Each row is a point on a tangle of strands that fork and nearly touch. The rows are in no order.
In the rows, 128 means zero.
Points whose rows are less than 56.2 apart are linked; no others are. Some points are linked to none.
gaba: [146 127 102 117 101 136 117 133 103 217 152 115  87 115  70 119 143]
rula: [134 134 117 128 139 110  80 135  90 140 134  63 164 177 124 128 149]
pemu: [117 142 135 117 136 136 165 109 177 111 144 163 136  94 132 110 118]
mab: [ 97  93 110 109 116 138 116 120  88 102  62 170 107 155 174 194 140]
nuz: [178 147 145 187 152 125 131 138 168 118 183 116 137  94 105  84  95]
navu: [101 120 105  94 108 117 116 127  97 177 106 143 125 130 104 162 159]
rore: [125 111 148 117 105 146 180 120 143 129 115 143  50  95 118 101  98]
ketal: [155 139 108 131 102 138 117 134 118 206 164 114  93 111  65 113 136]
karo: [167 147 120 155 110 151 134 132 141 175 179 118  98  96  69 104 115]
fevon: [105 109  98  93 112 118  85 126  82 156  97 106 152 169 119 170 166]
vom: [163 149 146 182 169 100  95 153 161 121 176 109 173 115 110  94 111]
ritom: [109 110 128 147 151 120 116 114 129  55 108 134 167 147 158 163 127]
radaf: [104 110 101  91 111 118 101 130  78 174 100 118 138 156 114 163 163]
balu: [ 96  87  94 103 109 131  88 117  89 107  65 165 127 164 159 206 159]
Dabos: [113 112 151  98 118 149 174 128 129  77  72 166  88 127 180 134 103]
neku: [159 149 113 139 115 129 117 136 131 176 172 113 118 109  75 106 140]
tukir: [158 138 143 157 155 120  95 144  67 106 147  38 140 194 157 103 120]
vizog: [153 147 136 161 150 112 119 139 124 120 156 100 144 129 110 108 130]
likip: [106 110 142  99 117 158 162 125 128  80  64 180  91 129 190 154 116]
Mef: [115 106  99 110 124 111  66 121  98 124 100  83 178 187 130 167 165]
por: [ 98 116 117 134 140 121 113 113 155  87 113 153 186 125 143 161 139]
gebe: [115 103 141 104 100 142 182 127 138 151 101 152  45  97 135 117 105]
Zino: [133 116 163 113 109 152 187 121 154 114 115 146  58  98 128  85  95]
zofu: [138 127 148 169 170 112 119 135 107  72 130  86 161 152 145 124 113]
dur: [114 121 104 107 127 117  79 126  89 138 110  92 166 173 116 159 164]
fali: [ 85 114 105  84  95 128 145 124 129 171  89 196  97 106 141 175 148]
Barun: [166 137 162 178 177 116 114 151  96  83 150  59 148 167 147  98 110]
Gebig: [106 142 128 106 132 136 166 108 191 121 144 180 150  87 132 115 131]
megav: [117 133 146 108 141 148 181 111 175  86 125 168 132 103 152 110 115]
zaba: [126 125  99 103 103 123 118 130 103 213 136 131 100 115  75 134 155]
pigi: [129 120 167 106 120 155 195 119 165  94 112 151  75  97 138  87  99]
fif: [124 123 137 158 161 117 117 129 104  72 124  96 158 158 141 138 124]
givos: [151 137 154 178 174 113 124 143 106  75 142  79 147 147 141 109 110]
Nak: [127 127 161 106 127 151 188 114 164  86 118 155  99 103 148  95 104]
Lag: [161 138 152 172 165 117 102 151  80  95 157  39 147 185 154  99 115]
zoz: [101 113 128  89  98 144 179 123 153 164 108 176  59  86 131 129 122]
Mil: [108 151 121 129 143 118 132 111 198 128 149 166 181  87 117 118 136]
lol: [112 129 140 127 143 139 160 109 160  72 118 156 150 116 160 126 113]
pemat: [100 105 131 100 115 149 152 125 112 101  53 183  79 133 189 173 121]
viv: [179 147 131 169 116 155 143 137 152 154 182 112  98  97  74  91 100]
ruzuv: [ 84 119  97  82  92 119 106 118 120 169  85 181 136 124 111 193 167]
lunu: [100 140 121 105 138 136 146 107 203 118 137 183 181  90 134 128 142]
Kuge: [167 151 147 186 161 109 115 148 167 119 179 111 158 106 109  88 105]
Kas: [100  96 126 107 111 136 139 129  97 109  61 170  90 140 175 181 127]
lona: [148 145 133 142 134 114  85 141  65 132 148  35 144 198 154 104 127]
gata: [111 106 128 142 145 122 110 123 107  73 109 115 163 159 148 161 134]
mumes: [155 153 118 150 121 121 119 131 148 165 173 124 138 101  75 107 139]
gusu: [ 98 112 111  96 105 121 129 129  95 169  98 158 111 128 124 169 149]
mar: [170 150 125 143 111 117  85 142  71 168 171  41 125 182 134  91 125]
nud: [146 149 147 172 177  96  80 151 167 119 165 111 190 122 108 106 117]
Bag: [182 147 135 180 133 138 135 138 162 138 188 113 123  92  89  91  99]
dulot: [157 152 123 132 121 118  84 138  68 156 157  44 136 190 143  99 129]
rit: [125 156 120 138 138 111 122 114 196 150 161 158 174  82  95 108 139]
nute: [117 118 159 101 123 148 184 125 143  78  94 161  94 120 166 115 102]
viluk: [107 120 135 141 150 131 140 112 152  56 111 149 167 129 167 147 117]
zat: [ 94 114 117  87  98 132 160 122 137 174 107 182  83  96 127 149 134]
duz: [181 148 118 141 110 128  93 149  94 182 180  58 125 162 111  92 126]
dag: [ 85 112  97  82  93 123 127 126 117 176  90 185 113 116 129 185 161]
kebas: [138 154 121 151 134 114 124 122 169 150 168 143 150  89  86 111 135]

Follow the links from the first point to the second, and from the first to the third. Name the last point that the two ways share.
lunu / Zino / gata | megav
ritom / rore / lunu | megav
gaba / Mil / Bag | neku

A fork is a point with three links. Follow the links from the first point to the second and name the forks in between, in order.
lol / Zino | megav, Nak
nuz / rit | neku
nute / rore | Nak
gusu / gebe | dag
pigi / fif | Nak, megav

Name the points in between on the shortest way along the links from the first point to the second, in order.
Dabos / zoz | nute, Nak, pigi, Zino, rore, gebe
neku / lunu | mumes, kebas, rit, Mil
pemat / lol | likip, Dabos, nute, Nak, megav
lunu / gata | Gebig, pemu, megav, lol, viluk, ritom
